Points on a hilly landscape, in no order, each with its height.
From any point a ball rolls to the lowest of the 2 points nearest to it. It stops when none of these is lower. Distance is the straight distance between rows; heights are no part of it.
gom height 596: [-10   8  36   7  -1   8  -9 -14 -31   1 -17  29 -32   3   4   8   7 -22
   4  25   1]
rikab height 501: [-20 -18  16 -28 -13   1 -23  -4  12  11   5   3  -2 -15 -17 -17  -6 -21
  12   3  -9]
dum height 731: [-13 -25  15  -5  -1   9 -11  -8   3  -7  -4  12 -23 -11 -17  21 -25 -20
   4 -39   5]
fel height 488: [-28   7  30 -14   3  10  -7  16  -4  28  -8  32   5  -1   8  22   2  12
  15  49   8]
Feba height 400: [  7  17   4  22  -8 -22  -7  11  18  11  -2  26 -14  12  10 -18  -8  22
  20   9  -5]
putup height 581: [ 32 -44   1   1  15   1  -1  -8  17   3 -19 -12 -23   0  14   9 -21 -20
  -6  -6  10]
tolu height 296: [ 23   6  10 -21  16 -12  -3  13   9   1  10 -21  19  -1   3  -4  20   3
   1  22  -9]
vunep height 141: [-13   8 -12 -12 -20 -27  22  -8  -7  -5   7 -19   8  -2 -46   1   4 -10
  -2 -16  17]
Gume height 717: [ 22  10  -6  58   8  -1  33 -12  15  -6 -19   2  -6  19  17  -1  14   7
  -5  -5   6]
sogi height 448: [ -7   8  -6  -4   6  -4  38   8  -8  -2  -8 -18  34 -12 -11  37   1  -4
 -12  -2  11]
somim height 290: [  7 -17   3 -10  29   2   4   9  27  18  -6   6   2  -5  22  20 -22   9
   9  28   9]
ded height 398: [  3  16   8   2  -7 -21  11  10  24   9   4  -5   8   4  -5  -8   9  27
  -1  -1  -8]
Kituk height 474: [-31 -14 -22  -9   9  25 -21 -18 -39 -30   1  15  -9 -25  11  16  -5 -39
   0  16 -10]
Fona height 794: [ 23 -22  -4  -2  10  31  -3   0 -23  -8  -7   1  30 -17  -5  26 -10 -29
   7 -12  -3]
zovi height 535: [ -2  24  -2  -8  11   8   4  16 -20  -3  11  -7  28  -8  13  19  -2   9
   0  11  -5]
medod height 490: [-20   6  20 -34 -24  19 -24  10  -8  19 -14   8  29  -4   5  -2  30  -3
   6  30  -4]
ruma height 752: [ 27 -15 -17   1  12  30  -2   1   1 -17  12 -10   5  16 -20  25  -8   6
 -16 -47  15]
geg height 690: [  6   3 -23  14  26   0  51  -8   3  -1 -13 -26  -1   0  12  24  -9  11
 -17 -12  18]
mok height 728: [-19  -8 -51  -7   6  15 -25  -1 -22 -10  37  10  -9  -2  -2 -11 -18  15
 -15 -18   9]
Zepof height 639: [ -7   4  36  20 -24  23 -13 -17 -31  10 -29  32  -6   3  -8   4  26 -21
   5  30   6]
lema height 419: [ -9   0  25 -14  17  -5   3  13  15  21  -5  25  -2   0  14  16 -12   9
  13  37   4]
Rov height 371: [ -6  38  -3  -6  -2 -43  17  -7  -9 -12   7 -21   0   2 -16  -7   9   4
  -4  21   5]
muruf height 733: [ 23  -3 -12   6   0   3  21  -4  -8 -21   8 -18  -8  18 -19  18  -1   5
 -14 -43  16]
kobik height 258: [-10  31  18  -2 -14   7   8   5 -27  -1  -7   1  17   6   4   3  27   4
  -4  20  -5]
Zunib height 483: [  4  -6  12 -15   8  -8 -20  -8  -4  -3   3   2 -19  -7   9  -1 -17 -22
   8   8  -3]
rikot height 713: [ 24  -4 -26  14  14 -10  38  -6  -2 -20  -2 -33 -12  10   0  25  -6  10
 -19 -27  20]
nanu height 569: [ 27   3   8  17   7 -15   2  11  35  16 -12   9 -11  22  18 -19  11  22
   9  35  -3]
deput height 447: [ 31 -14 -12   3  19   9  20   2   7  -4   1 -28  12  -1   6  12   2   0
 -12 -18   1]
reruv height 397: [ 15  13   8 -16   8  -6 -16   2 -16  -1  14  -8   0   2  12 -14   1  -2
   4  14  -7]
Roz height 603: [  0   0  32  -4  -8 -15 -21 -13   9   6  -5  18 -20   2  -1 -26   9 -18
   9  27 -10]
faleb height 609: [-10  18 -11  -1  16 -30  37   8  13   5   0 -20  14  -8 -13  23  -9  21
 -13   7  13]
dopuf height 288: [-19  13   1   9  -8  -8  -6  -1  -3  12   6  30 -14   2   9 -22 -17  12
  12  -2  -2]
marir height 707: [ 10  25  -4  39  14  -5  38   4   4  -1 -13  13  -1  17  16  11   4  22
  -1   2   3]
daged height 370: [-33  -3  -1 -16 -37  20 -10  -1 -19   9 -14  13  28 -14   5 -12   6 -16
   2 -14   0]
konot height 299: [-21  34  13  29 -14  -3  -4   2   8   6   2  19  15   6  -1 -18  22  14
  14  18 -13]
Tasi height 497: [-12  22   1 -12  -2   9  15  10 -27  -8 -11 -17  40  -7   3  36  16  -4
  -4  10   0]
lodo height 438: [-28 -12  10 -30 -19  17 -23   5  -8  11 -11  11  25 -21   6   4   5 -24
   9  14  -1]
Deso height 751: [ -2   3 -24  -1   2  13 -21   4 -16  -8  27   2 -12   7  -7   2 -24  20
  -2 -32  13]
basal height 126: [-13  20  -3 -13 -20   2   9  -4 -28 -15  -4 -16  14   4  -3  -8  29 -13
   1  -1 -11]
fezuf height 772: [  3 -11 -14  -7  -9  38  -2   3 -25  -9 -15  -2  50 -20 -11  32  -4 -15
   8 -19  -3]
vala height 500: [ 33   6   3  46   0 -14   3  -1  33   3 -12   2 -11  19  14 -19  18   9
   4  16  -3]
meka height 420: [ 31   3  23  37  -8  -9 -12 -10  23   2  -5  11  -1  10  -1 -24  24  -9
   6  10  -8]
votu height 547: [-37   1   9 -18  12  22 -20  -9 -29 -24  -5   9 -19 -19  15  30   1 -25
  -1  26 -11]
vafa height 275: [  4   4 -11  -2  31   9  34   9  26  15  -7 -25  16  -4  17  17  -3  20
  -8  11   6]
Vukek height 404: [ -3  38   9  -2   4 -35  10   4   7  -2   4 -13  -2  11  -7  -5  27  22
  -4  38  -5]
zive height 433: [  4 -20   2 -16  -9   1 -25  -3   1   3  13  -2  -7  -2 -20 -17  -4 -15
   7 -25  -2]
fala height 694: [ 11 -28  25  -9  -6 -11  -6   4  43  23  -2   6   2  -5 -10 -14  -7   1
   5  -1   0]
tinef height 515: [ 31 -26 -12   7  23  11   8   3  13  10 -11  -9  -6   2  21   8 -19   3
  -8 -11  10]
relu height 649: [ 12 -18  30 -14  -6 -25 -20  -4  31   4   0   3 -18  -4   0 -18  -6 -14
  11  18  -5]
zediz height 629: [ 22  15  -5  20  19 -17  24   5  26   7 -16 -15 -10  20  20  -6  19  23
  -9  28  -2]
Tir height 532: [-20  16  31 -11 -15  16  -4  16   0  28 -13  25  27   1   3   4  14   9
   8  36  -1]
kazib height 306: [  7  27   6  17   0 -36  12  10  39   2   0  -4   4  11  -8  -9  22  28
   1  26  -8]
mal height 272: [-26  19  -6  25 -22   4  -6 -11 -10   2  10  21   7   3   1 -35  19   4
   2   5 -11]
Nuvud height 601: [-54  -6   3  -4   8  17  -6 -10 -19 -26  -3  18 -27 -15  24  19  -8 -20
  -3  -1 -18]
nav height 554: [-24  -5  12 -24 -16  -7 -25  -9   2  10   7   7  -8  -5  -3 -41  13 -22
   5  26 -12]
Mepe height 640: [  6   9 -13   4  13 -17  19  17  16   4   6 -19   2   5  -3  19  -8  33
 -11 -14   8]
Gibo height 131: [ 40 -14  11 -14  16  -9   3   4  26  10  -1 -24   2   7  13 -14  17  -2
  -4  23  -6]
vatak height 271: [ -3  15  -7 -14  -2 -33  13   3   1 -11  11 -32   8  -3 -25   3   8   3
  -4  -9   1]
Fevi height 276: [-42 -26 -20 -17 -23  15 -13   0 -17   6   9  19   9 -17   4 -14  -3 -17
  -8  -6  -2]
dopi height 770: [  8   7 -11   9  -3  -1   1  13  -6   0   8   6 -14  20  -1   7 -23  31
  -3 -39  11]
nir height 460: [ -4   5  -3 -18  -4 -17 -10  21  31  13  23 -16   8  -1 -17  -7  -2  32
  -1 -11  -2]
zefi height 130: [-39  -6  -5  -7  -8   6  -8  -3 -13   9   7  26  -8 -10   6 -15 -18  -5
   0  -6   2]
naka height 666: [  3   2  -6  15  11  -7  43   2  15   5 -10 -12   8   3  -4  15  -1  17
 -16 -24   7]
zage height 273: [-18 -10 -18  -1 -23  22   6 -19 -45 -10  15  13  -3  -2  11 -22   3 -24
  -2 -26  -2]
govoz height 352: [ 24 -11   0  -6  -5  -2  -1  -2  -5  -9  12 -20   4   7 -17 -10   9 -10
   3 -35  -7]
nug height 698: [ -1  -4 -53  -6  15  17 -32 -10 -25 -17  19  12  -8 -17 -17  -5 -26  15
  -2   2  -3]
rudug height 309: [ 33   4  17   7  -5 -18   5  -2  21   0  -4 -14   0  15   0 -24  29   1
  -4  17 -12]
daruf height 145: [-18  10  -6  12 -21   9   3 -18 -34  -7  10  14  -6   6  13 -34   7  -7
   0  -8  -8]
pek height 691: [-37 -14   8  -7  -2  -2 -15  -8   6 -17   0  12 -42 -12  -2   7 -19 -10
   3 -26  -8]
zim height 510: [ -3  -7  -3 -16   1  -6 -25  17  18  15  19   2  -5  -2 -11  -5 -25  23
   8 -13   7]
tunil height 773: [ 39 -30 -13   5   5  16 -11  -5  -9 -12   3  -5 -14  10  -7  15 -21  -5
  -6 -40  17]
Fad height 766: [ 11 -28   7  -1   4  22  -8  -5 -12  -6   0   8   7 -13 -14  24 -24 -26
   6 -29   8]
Fizi height 262: [ -4   3  -7 -18 -14  -2  -5  -3 -17  -9  15 -20   8  -2 -14 -20  18 -13
   6 -24 -16]
vuge height 156: [-17  34   7  35  -9 -23  14   5  32   4   0   5  19   2 -18  -3  24  15
   8  18  -6]
bigug height 549: [ -6   7  18   0  -1  -5 -11 -17 -27  -8  -3  22 -27   3  14 -12  -8 -23
   6   9  -3]
sel height 378: [-20 -15 -11 -10  -6  20 -13 -19 -45 -15   2  12  -9 -11  12  -6  -9 -41
   6  -9   1]
moro height 422: [  6  10 -19  -5 -16 -16 -12  -2  -6 -13  22 -22 -22  16 -13 -30   7  19
  -7 -30  -3]
lon height 703: [  6   0  36  -3 -12  11  -2  -3 -10  11 -16  17  12   3   0  -5  15 -24
   2  17  -7]
konu height 574: [ -8  23  -8  -7  21  -7  20  21   8   0  11 -20  30 -13   1  30  -8  27
  -5  13   2]
sesu height 672: [  1  11  37  28 -20  20  -4  -2  -5  14 -19  27  18  10  -7  -2  30 -12
   7  24   1]
Vig height 563: [  8 -19 -21 -15   6   5 -43   9  18  -6  16   1 -12  -8 -24  10 -33  15
   3  -2   7]
riki height 674: [ 10  27  -7  31  17 -31  42  -4  10  -1 -17  -6  -6  15   2  10  10  17
  -9  21  12]
gito height 659: [  2 -19 -39 -10   7   0 -46  -8 -13 -21  22  -1 -31 -11 -13 -10 -28  -1
   1  -4   1]
Kave height 685: [ 30 -11   2  32   5  13  29 -13  18   8 -22  -5  -4  11  16 -11   5   1
  -9 -17   5]
lil height 614: [ -2 -19 -14 -11   6  -2 -39  -6  10 -24   9  -2 -34 -15 -13  11 -29  -4
   8 -11  -3]
ripup height 644: [ 33 -24  11  19   2  -2  10 -13  19  11 -23   9 -18   9  13 -10  -9 -13
  -2  -4   4]
sodaf height 732: [ 13  -8  20  -9  -6  17   5   2 -13   7  -9   1  26  -3   4   4   2 -23
   2  -9  -4]
dol height 353: [  1  -3 -30 -15  -3   2 -23  -6 -20 -16  29 -17  -6   2 -11 -21   4  -1
   0 -25  -5]
nuf height 381: [  8  -7  -9  -1  20  12  40  -1  10   0 -12 -36  24  -8  -5  20   9  -8
 -14  -5   3]
Nor height 475: [ 18   4  -2   5 -17 -26 -12   8  11  -2   7 -16 -16  15  -2 -25  -2  22
   1 -18  -5]
Kige height 482: [ 26  -4  -6  20 -11 -27  -3  21  23  11  -4   3 -18  21  10 -18  -9  27
   1   1  -4]
nur height 647: [-56 -23 -11  -2  -1  15  -6 -14 -12 -23   8  17 -32 -18   7  11 -15 -21
  -9 -26 -10]
bap height 89: [  8 -11 -11  -1  33  17  21  12  32  31 -15  -4   4   0  33   7 -20  21
   6  15  13]
fugu height 753: [ -3  -4   3 -12 -10  20   7  15 -11   4  -4  -8  42 -13  -6  14   3  -3
   1 -18  -6]

For each start below, name the point where the ball stops.
relu: Fizi
tunil: nuf
pek: daruf
ruma: nuf
dopi: nuf
Gume: nuf
